Each row is a point on a landscape with many peaks, with its height.
A climber steps from a point to the highest of its 6 nearest points, and stops where none of them is higher. Distance is the straight distance between rows; heights are no part of it.
j_477: [147 149 183  89  90 125  83 161 141  95 162  99 149 107 131 139 113 171
 160  89 100 159 114 145 157 127  45  87]  h=5.70
j_892: [114 117  83 179  78  66 127 197 215 100 146 144 122 155 118 121  88 105
 183  86  58 145  94 137 153 133 117  36]  h=5.12
j_865: [100 107 116 148 129 105 148 111 124 126  81 156 120 112  71  69 139  99
 137 180 180 115 142 122 116 142 202 182]  h=6.54
j_667: [149 146 196 103 114 143  96 158 135 106 153  96 123 101 150 139 156 152
 145  92  79 155 133 129 139 110  44 105]  h=5.21
j_155: [107 152 112 156  71  93 139 144 178  83 173 139 165 160 134 131  84  96
 194 115 107 144  91 133 165 153  85  92]  h=5.22
j_413: [130 125 132 152 108 115 134 138 184  97 120 125 139 152 155  92 109  85
 147 122 148 125  93 161 151 127  78 114]  h=4.17
j_195: [131 158 154 128  85 110 125 116 160 107 152 124 149 122 148 129 135 143
 118 145 144 160 129 148 146 121  61 129]  h=6.83
j_103: [ 68 100 103 131 138  95 170 152 146 121 100 152 147 110  96  72 114  95
 125 148 146 155  93 147 138 153 183 160]  h=1.00
j_521: [144 174 168  79 141 162  90 164 135 108 191 111 143 127 166 149 149 169
 146  69  78 153 168 108 133 113  44 136]  h=5.04
j_584: [199 167 117  93 149 208 171  72  46 155 181 129 134  96 137 169 139 149
  97 146 151  57 157 101 130  73 210 150]  h=3.45
j_942: [130  85 108 162 119  83 162 166 188 119 130 162 145 120 139 109 102  78
 112 138 158 153  80 175 133 158 156  91]  h=3.86
j_595: [ 86 108 120 127 146 114 150 139 153 140  96 137 141 120  73  75 121 113
 122 169 146 141 112 137 126 146 178 157]  h=4.87
j_19: [120 133 161 106 140 146 105 133  95 140 139 120  97 110 170 188 152 171
  87 131 121 129 140 130 103 128 114 132]  h=5.30
j_896: [103 144 100 146  73  89 136 158 176  76 167 128 155 166 133 143  80  97
 197 105 111 150  94 129 159 154  88  84]  h=5.01
j_639: [114 109  83 189  87  68 144 192 214 107 139 152 121 150 103 113  82 109
 156 107  54 153 106 140 154 135 125  33]  h=4.29
j_818: [117 169 143 125  62 108 134 121 163  91 169 127 162 137 124 115 102 128
 152 151 126 162 115 145 163 126  51 113]  h=5.82
j_786: [145 138  97 127 178 159 123  79  67 152 111 123 121 138 112 133 150 121
 137 105 127  96 175  80 104 127 156 169]  h=3.98
j_989: [127 110 120 123 118 115 118 158 165 119  96 130 129 140 165 104 114  96
 134 147 165 119  78 170 137 141 132 114]  h=4.51
j_471: [129  92 118 141 116 117 132  90 122 151 102 154 115 109  65  72 144 136
 125 175 175 126 161 118 102 134 191 177]  h=5.08
j_28: [151  68 104 140 126 132 128  76  99 175  98 169 106 110  90  95 149 148
 127 168 174 115 165 116 106 140 211 170]  h=3.65
j_534: [126  94 117 130 139 124 135 100 128 172  93 131 105 125  60  80 137 143
 112 164 149 132 157 118 112 133 187 154]  h=5.14
j_136: [118 116 121 116 173 140 101 107 107 171  68 105 115 133 100 113 133 144
 144 123 122 118 128  96 115 126 124 152]  h=4.13
j_637: [152 122 120 169  97 109 142 157 202 103 130 134 140 160 139  88 118  52
 154 114 126 131  90 163 149 142 114  75]  h=3.70
j_60: [123 158 130 136  78 108 143 129 172  88 158 128 163 139 129 104 106 114
 148 130 140 162 109 147 159 130  59 118]  h=5.48
j_292: [129 144 141 144  90 107 139 128 183  90 122 133 147 147 153  90 119  85
 156 122 157 128 113 141 159 128  67 131]  h=4.06
j_985: [ 99  95  97 151 107 107 137 103 110 132  75 160 119 104  80  64 151  99
 133 174 177 110 153 121 115 135 208 171]  h=6.26
j_441: [111 157 138 115  68 115 136 137 160  83 176 120 158 132 112 128  96 140
 152 148 117 161 104 162 167 133  59  92]  h=5.84
j_340: [137 107 109 177 104 103 158 169 203 118 132 141 132 157 132 101 120  58
 156 114 105 149  88 147 147 135 107  51]  h=3.61
j_367: [129 143 184 100 147 183  94 169  82 132 159 104 105 129 197 195 127 130
 110  80 117 101 167 106  74 105 131 145]  h=4.00
j_248: [ 98 135  92 162  66  67 127 166 180  78 179 132 156 163 127 151  76 103
 193 107 105 142  97 133 158 149  88  74]  h=4.66
j_753: [114 157 113 103 156 188 153  92  45 149 158 117 128 131 107 183 124 141
  85 125 107 110 157  88 104 121 158 159]  h=6.67
j_284: [158 164 168  73 132 129  78 179 131 100 193 102 162 112 152 151 120 177
 152  69  91 163 142 110 142 123  40 117]  h=6.31
j_482: [177 127 103 133 173 173 118  75  60 154 104 130 107 147 128 127 166 124
 134 110 129  75 180  90 116 119 182 148]  h=3.97
j_958: [117  99 124 126 138 122 137 105 132 158  97 135 110 122  57  86 134 132
 112 177 153 135 157 123 108 137 187 156]  h=5.92
j_911: [ 92  96 104 127 149 102 155 158 163 133 109 149 151 111 119  91  95 106
 130 153 152 162  67 165 140 148 174 130]  h=4.37
j_93: [115 131 120 116 158 126  99  96  99 154  96 114 128 128 124 136 128 158
 132 112 113 122 137  89 110 142 128 168]  h=3.82
j_256: [111 133 114 121 152 123 107 105  82 147 109 124 135 126 134 154 121 171
 118 123 121 129 127  87 108 129 124 173]  h=4.52
j_89: [125 132 133 118 140 109  83 113 131 140  96 132 133 117 161 145 122 163
 125 135 150 144 104 110 128 127 106 171]  h=6.35
j_295: [108 129  94 178  94  63 126 183 211  93 135 135 136 164 120 132  91  92
 183  96  73 141 100 134 163 145 112  36]  h=5.43
j_290: [134 143 188 105  88 135  95 154 137  94 155  96 135  96 136 138 132 157
 147 102  92 155 132 138 155 120  49  98]  h=5.73
j_514: [128  92 111 182 124  87 171 177 198 113 148 170 143 125 138 105 109  73
 120 136 138 155  87 175 137 147 159  77]  h=3.11
j_978: [122 156  96 124 170 163 136  86  59 154 134 118 137 139 111 169 137 153
 106 113 117 117 161  87 101 115 145 179]  h=5.29
j_114: [124 134 151 129 121 106 103 113 124 130 130 134 127 115 156 166 139 175
  97 138 162 144 129 140 123 134  86 152]  h=5.32
j_210: [123 122 120 116 170 132 109  94  92 162  78 102 117 130 113 125 142 151
 140 105 112 110 146  85 114 125 130 166]  h=3.31
j_557: [150 146 192  88  78 121  84 176 146  91 154  95 149 109 127 143  94 161
 165  89 100 148 117 156 154 136  44  82]  h=5.00
j_524: [109 133 141 115 146 134 113 112  96 148 137 130 129 115 157 183 129 183
  91 130 127 131 132 123 106 138 109 160]  h=4.64
j_360: [161  73  98 126 139 147 138  70  93 178 101 161  95 118  87 108 157 158
 119 162 152 117 170 125 104 148 200 156]  h=3.41
j_714: [151 155 192 100 137 168 106 161 129 115 168 115 125 119 173 156 170 136
 119  74  96 137 170 115 114 105  68 147]  h=1.32
j_946: [120 134 110 118 164 135 111  92  74 151 100 113 130 133 111 144 135 148
 115 108 113 115 141  82 104 134 129 172]  h=4.15
j_227: [ 99  96  85 159 117 104 127 105 109 140  50 182  94 113 103  66 165  89
 135 186 173  83 121 120 127 134 225 147]  h=5.13
j_492: [143 157 182  95 137 184  99 166 103 118 170 116 101 134 203 181 144 138
 121  76 116 109 170 108  89 104 104 152]  h=3.60
j_472: [133 168 117 110 152 197 161  90  39 152 167 109 130 130 109 174 131 138
  94 125 113  90 170  99 106 110 177 159]  h=3.02
j_695: [176  80 109 120 155 146 121  82 102 180  97 143  92 136  92 111 164 158
 125 146 146 109 172 129 103 130 203 134]  h=6.82
j_478: [141 164 176  94 140 169 100 149 131 110 185 113 126 130 177 158 156 141
 123  64  91 140 175 111 118 104  67 141]  h=3.14
j_121: [180 171 120 103 154 206 168  73  40 148 179 124 132 115 118 165 122 137
  99 136 143  66 178  93 117  75 192 150]  h=3.04
j_475: [ 67 105  97 152 148  87 172 150 126 115  85 159 149  97  84  72 108  67
 132 150 142 141  79 146 150 153 190 149]  h=2.05
j_918: [111  87 101 174 121  65 168 166 160 112 116 182 149 102 143 103  92  75
 121 131 153 160  65 161 139 165 178 114]  h=3.69
j_200: [118 130 142 119 146 110 107 112 107 132 117 125 123 112 164 167 133 171
  95 139 141 140 126 122 106 135 109 162]  h=5.17
j_510: [110 133 145 103 146 158 116 130  71 150 151 108 106 117 162 197 136 160
  78 119 110 121 129 122  99 122 132 146]  h=4.86
j_879: [137 109 103 180 107  91 170 171 210 104 141 146 113 155 128 105 116  74
 147 126  99 155  97 155 143 145 127  41]  h=3.88
j_748: [195 167 113  94 151 198 170  68  46 158 182 136 133 101 152 149 123 152
 105 151 154  51 149  86 124  68 219 161]  h=3.49
j_395: [149 158 178  84 122 133  88 171 125 100 173 101 157 105 145 136 132 169
 146  65  78 163 151 124 141 113  38 122]  h=6.00
j_234: [146  96 110 179 116  88 175 172 200 123 139 156 124 135 139 103 118  69
 114 136 138 154  96 169 145 148 142  68]  h=3.47
j_327: [108  86  88 151 100 102 124  91 100 150  63 176  96 101  92  70 150  94
 146 176 182  89 136 114 119 133 220 165]  h=5.51
j_672: [108 140 120 112 154 144 122 101  67 148 138 115 130 127 139 182 129 171
 105 124 109 134 137  96  96 129 122 167]  h=5.31
j_50: [143  80 112 142 111 128 124  80  99 162  89 171  87 100  83  79 151 136
 134 167 179 115 163 106 107 139 217 182]  h=4.43
j_222: [164 112 106 138 173 152 120  75  74 165  95 125 104 140 108 135 167 134
 132 102 128  83 169  92 119 122 176 136]  h=3.77
j_307: [121 157 143 122  68 116 135 120 163  89 165 117 163 127 124 129 119 141
 135 162 131 153 121 160 158 117  59 107]  h=5.94
j_162: [118 150 149  92 151 212 128 117  45 158 159  84 108 122 129 191 109 143
  90 119  96  95 143 102  95 100 150 129]  h=4.49
j_368: [166 179 134 100 155 211 163  85  43 155 181  98 128 121 111 169 120 130
  92 131 129  52 165 103 110  84 197 142]  h=2.22
j_209: [150 153 199 112 128 153 113 161 122 116 146 108 108 107 173 155 170 132
 115  80 102 142 171 122 110 117  64 133]  h=0.11
j_605: [113 133 140 124 132 110 103 115 121 135 118 130 126 111 159 161 135 175
 103 146 150 146 121 123 117 122  98 160]  h=5.42
j_788: [128 155 169 112  72 123 130 129 156  96 160 102 132 119 128 131 132 157
 118 142 115 160 120 160 157 112  53 100]  h=6.16
j_592: [107 104 116 115 158 127 123 123 141 162  77 112 114 128  78  87 129 145
 119 170 133 130 123 127 123 129 162 138]  h=6.39
j_593: [130  95  94 190 113  83 175 164 197 120 142 171 133 118 138 104 100  72
 114 121 132 159 100 167 135 150 157  81]  h=2.95
j_798: [ 90 109  99 153 126  93 147 118 115 122  61 168 124 112  85  68 156  71
 142 172 171 108 126 124 133 128 212 163]  h=6.14
j_996: [161 154  95 123 169 167 147  69  51 139 142 134 125 142 116 150 140 128
 113 111 139  84 181  90 109 114 169 167]  h=4.26
j_634: [196 157 101 111 151 198 148  69  44 145 161 139 137 121 148 158 125 139
 117 136 149  56 155  87 126  82 204 170]  h=3.67
j_775: [133 104 123 118 165 144 122  97 132 165  85 110  95 133  69  97 154 147
 127 150 128 124 157 105 111 133 170 137]  h=6.99
j_76: [ 98 154 108 137  60  80 130 156 174  70 183 127 171 168 124 155  77 119
 184 122 115 146  94 137 158 154  84  82]  h=5.15
j_18: [ 85 104 119 110 157 124 138 147 157 152  92 116 127 124  91  82 105 128
 120 173 137 134  89 155 133 142 166 141]  h=6.04
j_973: [172  88 102 133 162 150 123  76  92 171 103 144  91 147  98 118 167 137
 124 134 145  86 175 118 101 140 189 133]  h=4.34
j_741: [107 130 126 118 144 120  93 113 101 143 113 128 131 119 159 167 134 186
  99 129 132 144 117 112 112 139 107 172]  h=4.99
j_900: [125 133 132 122 121 107  91 136 152 122  77 130 133 123 170 114 118 136
 129 140 167 127 102 126 138 127  98 158]  h=3.56
j_781: [137 126 177 107 128 130 109 133 118 127 151 120 108 112 169 180 169 165
  83 126 119 141 150 146 114 115  86 128]  h=6.34
j_85: [144 115 120 164 118 103 153 169 196 110 122 138 132 139 146 112 113  69
 131 151 156 143  92 176 134 146 140  70]  h=4.09
j_580: [123 126 153  94 159 169 114 137  62 149 146 113 107 126 172 193 138 155
  92 108 116 110 139 128  94 116 126 125]  h=4.50
j_71: [139  84 116 137 133 124 129  77 123 164  97 152  98 117  71  94 156 151
 116 163 161 125 173 128 101 140 206 162]  h=4.16
j_169: [167 105  96 125 160 162 125  76  58 163 108 137 117 147 114 133 171 125
 136 111 127  71 173 101 109 129 170 144]  h=3.85
j_745: [ 97 104 135 108 150 132 108 134 158 143  61 116 120 137 122 101 108 139
 133 149 142 121 101 141 132 126 135 137]  h=4.46
j_38: [131 152 161  98  63 121 110 157 144  82 159 102 148 124 111 145  94 155
 164 137 104 151 111 159 168 141  65  64]  h=4.42
j_64: [138 103 103 192 111  91 173 171 202 112 142 150 121 139 129 107 114  77
 128 128 112 159 100 165 142 137 125  52]  h=3.80
j_495: [146 142 186 125 115 119 124 133 145 116 149 107 116 108 154 147 160 155
  97 132 116 157 133 143 128 118  65 111]  h=5.10
j_665: [130 107 127 131 126 111 137 161 178 118 102 128 133 140 146  94 112  86
 125 148 165 123  76 175 131 143 141  94]  h=4.48
j_474: [202 108  79 130 166 184 127  79  45 163 108 146 102 152 146 135 146 141
 132 108 139  41 161  97 130 118 197 152]  h=3.91
j_62: [109 143 119 115 162 170 141  95  56 158 152 106 139 130 119 175 130 149
  90 115 107 126 153  99  91 134 140 153]  h=5.76
j_166: [123 117 110 162 109  98 148 161 193  93 135 135 132 154 139  97 114  55
 168 116 109 132  96 156 150 141  96  70]  h=3.72
j_543: [150 174 169  59 141 143  81 173 129 101 208  98 168 134 158 174 121 183
 130  72  91 165 150 117 133 120  45 107]  h=7.00
j_656: [132 152 185 117  92 137 130 130 143 112 148 114 126 100 131 137 144 161
 112 133 112 156 135 149 147 113  55 100]  h=5.66
j_219: [121  88 100 180 124  72 174 166 174 118 134 171 139 109 147 110  95  81
 106 134 148 168  74 169 129 158 173  99]  h=3.06
j_719: [138 153 161 134  98 108 129 117 156 103 135 134 133 120 156 124 134 147
 119 149 159 148 131 142 141 116  60 154]  h=4.94
j_951: [ 91  97 115 113 143 114 128 159 156 139  91 136 138 125 112  94 103 116
 119 165 148 143  79 174 130 136 170 127]  h=5.39
j_127: [ 99 151 128 125  53  89 123 154 170  77 183 120 169 153 109 161  83 142
 168 138 119 155  98 159 156 149  75  70]  h=6.75
j_147: [126 124 185 117 140 142 108 155 102 128 140 114 107 109 179 181 170 154
  90 109 121 135 148 136 100 113  98 121]  h=5.19
j_735: [162 121 101 130 174 145 116  82  90 156  85 112  98 139 105 120 171 134
 139 118 114  95 171  95 121 129 160 144]  h=3.62
j_496: [123 125 138 123 135 103 103 121 142 135 103 128 125 117 166 142 122 163
 125 134 175 125 103 120 134 120  98 170]  h=5.02
j_944: [131 130 144 137 108 107 126 137 171 113 103 125 133 142 164  97 121  90
 139 137 166 120  92 148 146 130 109 125]  h=3.38
j_450: [113 114 132 114 149 114  85 126 135 153  70 119 120 125 133 109 114 149
 132 132 141 124 107 119 134 128 122 154]  h=3.81
j_600: [143 178 168  83 143 169 108 168 138 104 199 120 140 136 171 163 153 155
 128  67  74 155 174 111 118 109  51 147]  h=4.21
j_550: [133 108  94 205 100  87 172 172 214 106 157 159 122 147 123  97 109  76
 140 121  83 162 105 148 145 142 127  49]  h=3.95
j_141: [ 85 109  99 145 128  92 151 114 122 123  84 156 122 113  72  61 141  88
 134 171 166 124 128 130 138 138 202 173]  h=6.07
j_887: [130 150 126 151  91 100 140 146 182  86 141 130 160 156 148 105 110  85
 169 124 133 136 110 147 163 133  77 102]  h=4.96
j_439: [133 137 134 139 105 114 117 129 183 105 114 131 140 138 162 105 122 103
 136 143 164 120 112 140 158 122  87 141]  h=1.65
j_826: [ 98 104 115 112 137 123 137 128 147 151  93 128 129 117  75  77 114 131
 116 173 143 145 117 146 123 140 175 157]  h=6.23
j_904: [184 143  82 112 157 195 143  68  41 146 147 159 125 143 149 145 135 131
 126 116 150  57 170  96 127  98 204 174]  h=3.93
j_98: [182 143  88 125 164 169 132  74  37 141 135 139 121 147 133 143 141 125
 129 108 135  66 169  93 118 109 177 166]  h=4.11
j_305: [104 133 136 106 152 150 121 114  78 147 148 112 119 118 161 193 127 171
  88 128 103 137 128 106  97 124 121 139]  h=4.91
j_829: [140 149 101 132 165 153 133  74  60 153 126 122 132 144 112 160 145 143
 120 101 113 103 163  80  99 126 151 169]  h=4.68
j_787: [142 144  97 129 176 132 121  75  72 150 112 117 128 139 113 145 144 142
 128  94 109 104 165  75 112 130 146 169]  h=4.04
j_930: [104 106 117 128 133 120 142 114 144 143  94 146 123 115  51  72 135 125
 116 174 162 128 140 132 117 134 188 168]  h=6.18
j_783: [114 130 146 108 153 188 106 133  57 151 146 100 107 127 157 194 126 153
  98 108 100 106 142 121  91 108 135 134]  h=4.90
j_102: [123 125  93 180  93  85 144 172 203 103 137 136 127 164 124 111  96  77
 175 102  74 143  95 144 148 136 109  41]  h=5.11
j_683: [141 136 184 121 125 134 117 138 120 132 142 117 104 106 164 167 169 165
  92 129 126 141 138 146 124 111  87 120]  h=6.43
j_425: [145 138 202 107 124 146 114 151 124 119 142 106 112 101 169 161 178 143
 109 100 109 145 153 142 129 112  62 106]  h=1.13
j_737: [ 87 107  77 157 134  87 154 120 114 127  58 161 110 123  91  59 172  66
 144 188 165  95 110 132 138 124 205 135]  h=5.68
j_445: [141 121 117 132 167 148 116  77  75 162  93 110 119 132 108 124 151 141
 137 102 106 107 160  81 105 125 141 167]  h=3.39
j_560: [132 104 106 208  98  80 180 171 211 120 146 173 132 130 123 102 107  83
 129 126  97 171  97 161 134 150 129  53]  h=3.73
j_528: [105 142 107 123 165 142 117  94  80 154 120 120 135 124 120 165 133 159
 120 114 118 133 132  78 105 129 131 176]  h=4.82
j_257: [ 98  91  96 145 136  84 160 162 162 116 114 162 152 113 126  99  90  92
 126 137 158 163  71 165 138 156 178 119]  h=4.33
j_571: [111 153 134 128  59 108 131 125 172  76 162 124 169 138 120 123 102 129
 156 142 135 158 105 154 166 139  68 107]  h=5.55
j_652: [136 157 139  96 152 210 158 103  43 158 171  84 109 113 109 175 109 137
  92 124  99  91 160 100  99  95 170 133]  h=2.29
j_443: [176  76  96 133 162 168 136  74  86 182 108 158  95 132 104 115 164 153
 115 152 137 106 171 122 111 136 203 137]  h=3.99
j_280: [124 157 143 135  84 112 145 125 167 101 156 123 149 129 127 115 130 132
 121 157 134 151 119 145 151 117  59 117]  h=5.49
j_454: [191 101  94 128 172 176 118  79  72 182 105 137  92 148 122 124 171 143
 127 115 138  77 161 112 114 126 200 133]  h=3.71
j_151: [125 156 142 140  76 111 136 117 175  87 135 131 156 136 147 116 126 118
 134 142 149 151 119 147 159 124  65 133]  h=4.59
j_365: [141 157 187  98 141 176 102 167 126 122 172 116 114 131 183 170 153 133
 110  71 107 127 185 105  98 104  86 157]  h=2.85
j_694: [110 131  94 165  81  84 137 173 191  89 149 135 150 161 129 114  94  84
 188  98  89 147  95 133 158 144  96  69]  h=6.42
j_658: [160 173 143  99 157 218 156  92  45 161 169  90 120 108 110 170 107 116
  97 131 100  71 169  99 105  93 179 125]  h=0.47
j_500: [ 85 103 117 139 129 101 153 123 140 129  90 149 130 108  65  66 123 103
 123 166 152 139 126 126 129 136 187 172]  h=5.28
j_882: [132 111 121 160 123 107 142 170 201 109 117 138 130 165 151 102 117  63
 138 142 147 134  89 165 155 140 121  74]  h=3.79
j_488: [131 148 179 106  76 128 113 161 146  94 155  97 135 108 124 126 116 161
 153 109  85 159 110 156 166 122  41  76]  h=5.63
j_422: [ 63 103 100 155 139  86 167 135 121 117  78 157 140 102  78  69 133  63
 139 155 148 132  99 134 145 133 196 154]  h=3.00
j_418: [127 123 138 120 127 108 106 137 165 119  89 121 136 137 159 109 111 112
 140 142 170 113  90 150 141 123 113 134]  h=3.63
j_940: [122 134 107 158  90 103 144 147 191  96 146 133 151 159 141 103 110  68
 169 118 121 131  98 140 162 138  89  90]  h=4.71
j_412: [116 141 155  88 148 211 122 139  51 144 159  85 110 114 152 195 110 145
 106 102  95  98 145 102  85 107 141 129]  h=4.67
j_756: [ 84  94  83 164 132  95 135 109 109 146  53 186 106 135 100  59 175  83
 138 200 178  93 110 131 137 133 231 122]  h=4.89
j_791: [165  97 107 128 166 143 122  89 104 167  91 126  90 141  89 114 171 143
 128 130 135  98 167 110 108 130 172 137]  h=4.14
j_991: [132 149 152 144  98 113 107 121 163 111 121 131 143 132 157 123 130 148
 110 146 167 143 118 141 141 129  74 152]  h=2.77
j_112: [121 149 121 143  72 101 133 136 179  83 153 132 165 154 142 106 107  96
 171 127 131 139 106 141 166 133  70 112]  h=5.25
j_769: [154 146 190  80 108 128  90 170 135 102 164 100 157 106 141 136 120 170
 162  78  86 156 128 133 155 129  43 103]  h=5.91
j_157: [132 151 165 131 106 101 126 118 140 121 143 127 129 115 164 147 143 155
 104 152 148 158 123 150 137 117  64 137]  h=5.58
j_197: [119  99 112 147 124  94 160 169 176 126 126 153 138 129 142 104 103  84
 112 148 161 137  75 184 135 150 163  99]  h=4.41
j_511: [111 131 125 120 148 114  93 104 107 143  99 127 127 112 152 148 129 169
 112 124 138 124 118 102 112 128 111 181]  h=5.09
j_969: [122 131 166 110 136 123 116 129 116 135 143 126 112 111 166 178 159 172
  83 138 132 153 133 136 121 118  94 129]  h=5.69
j_771: [130 150 154 138  95 100 126 125 168 102 129 133 145 131 145 112 121 123
 127 141 166 142 115 142 151 115  71 138]  h=2.59
j_285: [138 107 112 126 166 133 114  96 114 173  71 105  92 137  67 108 161 142
 125 154 123 125 159 112 111 127 163 137]  h=5.23
j_193: [129 142 190 101  65 135 101 163 143  99 154  97 142 112 115 152 100 160
 161 129 102 142 116 150 169 123  56  63]  h=4.83
j_279: [ 77  90 109 118 144 108 154 156 145 128 102 139 143 116  97  82 100 103
 124 168 152 151  90 138 126 149 179 154]  h=2.94
j_610: [130 145 151 127 108 105 118 111 151 123 122 136 138 121 172 142 142 160
 100 143 163 141 126 146 142 124  81 160]  h=4.88
j_24: [133 132 104 137 172 140 106  85  86 172  84 106 119 133  96 132 149 139
 132 106 117 108 158  84 111 129 133 155]  h=3.37
j_208: [143 142 194 109 130 158 105 160 105 111 153 117 111 113 182 172 170 134
 108  86 109 124 164 129 110 111  92 131]  h=2.72
j_546: [128 111  89 189  97  90 157 178 214 109 149 147 122 151 131 105 104  73
 143 118  85 151 103 154 152 137 126  43]  h=4.32
j_870: [ 99 157 121 140  60 103 136 144 161  74 175 129 172 158 112 135  90 123
 175 132 133 157 102 146 159 151  72  84]  h=5.53
j_539: [117 107 124 117 171 133 104 111 132 156  73 103 104 123  89  87 137 145
 136 141 117 117 129 111 117 128 137 146]  h=5.35
j_82: [ 96 145  98 160  74  56 124 176 184  82 170 134 158 162 121 159  74 104
 191  94 110 135  86 136 164 151  94  73]  h=3.94
j_875: [152  82 113 125 165 141 121  87 116 175  90 130  91 127  77 103 159 144
 114 154 155 116 164 121 105 127 179 139]  h=3.92
j_995: [115  97 132 108 144 113 104 152 161 143  86 122 127 145 131  96 109 121
 139 149 160 123  80 171 139 131 135 126]  h=4.77
j_120: [136 126 132 150 113 112 126 155 181 105 103 130 132 145 159 102 119  79
 147 134 161 118  98 162 138 126 102  99]  h=4.18
j_75: [107 137 132  94 149 177 126 115  63 152 148 103 121 115 130 191 125 160
  82 122  98 119 135 108  85 122 137 137]  h=5.38
j_730: [108 126 114 130 155 118 100 104 100 152  97 117 129 123 127 143 120 163
 119 117 128 133 122  88 110 140 119 175]  h=4.12
j_507: [142 159  99 125 175 169 144  80  51 150 143 121 132 144 108 165 128 138
 113 106 112 103 170  87 106 118 163 173]  h=4.95
j_607: [134 128 130 156 110 112 140 159 194 106 116 124 133 153 150 106 118  69
 153 127 153 117  92 169 153 140 106  86]  h=3.89
j_859: [136 134 187 111 146 166 114 164 100 128 154 120 103 121 186 180 153 137
 104  86 109 126 154 129 102 111 106 130]  h=4.23
j_698: [ 85  92  84 154 144  66 162 158 143 115  97 173 149  87 120  88  85  77
 127 135 147 156  68 148 153 160 187 122]  h=3.90
j_43: [111 134 161  90 147 185 108 144  73 136 147 110 107 120 180 204 139 144
  96 104 107 113 142 123  94 125 136 134]  h=4.45
j_914: [150 158 185  82 126 146  97 162 132 100 169 103 149 116 149 147 144 162
 152  67  82 162 143 109 136 111  40 135]  h=5.74
j_271: [147  96 104 131 165 139 128  79 115 173  90 122  92 136  71  90 160 149
 121 143 132 114 174 109 109 127 183 137]  h=4.63
j_831: [113 148 134  90 158 198 124 119  51 155 153  90 108 114 136 197 126 154
  93 118  91 106 144 104  91 114 148 127]  h=5.03
j_635: [141 158 187  92 125 152 101 154 129  96 170 106 139 112 159 140 160 154
 138  83  78 161 156 116 134 121  48 130]  h=4.76
j_204: [111 125  84 174  83  51 116 197 207 101 139 141 136 160 124 145  78 111
 183  80  70 135  92 129 157 149 115  53]  h=5.18
j_885: [117 127 128 117 131 112  80 129 155 131  70 124 128 120 164 117 112 146
 134 128 162 120 100 133 133 127 109 159]  h=4.47
j_364: [104  96 114 123 144 105 146 170 168 123 117 145 148 133 130 111  97  97
 113 158 161 147  71 184 129 150 166 111]  h=4.78
j_706: [154 148 200 111  92 139 111 143 142 102 155 104 125  98 137 130 156 151
 119 120  86 155 140 145 155 107  56  94]  h=5.41
j_851: [160 145  98 132 171 164 136  79  43 146 134 127 125 152 117 144 155 130
 133  90 131  90 176  83 105 124 165 178]  h=4.30
j_16: [129 151 124 103 165 191 145  92  41 146 154 108 135 132 113 177 119 137
  93 120 101  97 155  96  91 112 158 136]  h=5.05
j_156: [136 113 114 166 107 102 159 169 205 100 138 136 132 158 136  98 115  66
 142 119 124 142  88 164 145 143 108  66]  h=3.36
j_894: [101 102 122 114 153 124 123 128 140 164  80 119 116 127  76  81 122 145
 114 166 134 140 112 132 123 141 158 140]  h=6.45
j_642: [107 105 115 117 150 129 143 117 145 153  91 125 121 133  68  72 128 135
 116 175 136 139 135 125 111 133 169 156]  h=6.88
j_281: [127 146 159 109  78 117 135 130 153  93 163 113 142 124 116 134 118 154
 132 151 117 160 110 160 162 123  55  97]  h=6.59
j_9: [108 125 115 114 155 114  96 107 114 143  78 105 121 130 135 125 123 160
 130 128 121 122 111  92 110 127 112 158]  h=3.78
j_891: [174 162 104 122 164 182 153  68  41 130 155 138 131 141 129 159 140 137
 116 121 145  72 177  80 112 103 182 167]  h=3.87

Call two points neighbours if one is among the 6 nearest of the other. Go from one point of each pair to the other, from neighbour to neighbour, staying as high as possible. Name the lowest point that can't be avoided.
j_195 / j_694: j_155
j_642 / j_89: j_745
j_127 / j_543: j_656
j_683 / j_543: j_114
j_753 / j_683: j_305
j_865 / j_642: j_930
j_127 / j_195: j_441
j_695 / j_775: j_271

For each start below, name the point where the climber stops.
j_445: j_753
j_607: j_642
j_210: j_753
j_714: j_543
j_918: j_642
j_882: j_642
j_593: j_642
j_156: j_694
j_368: j_753
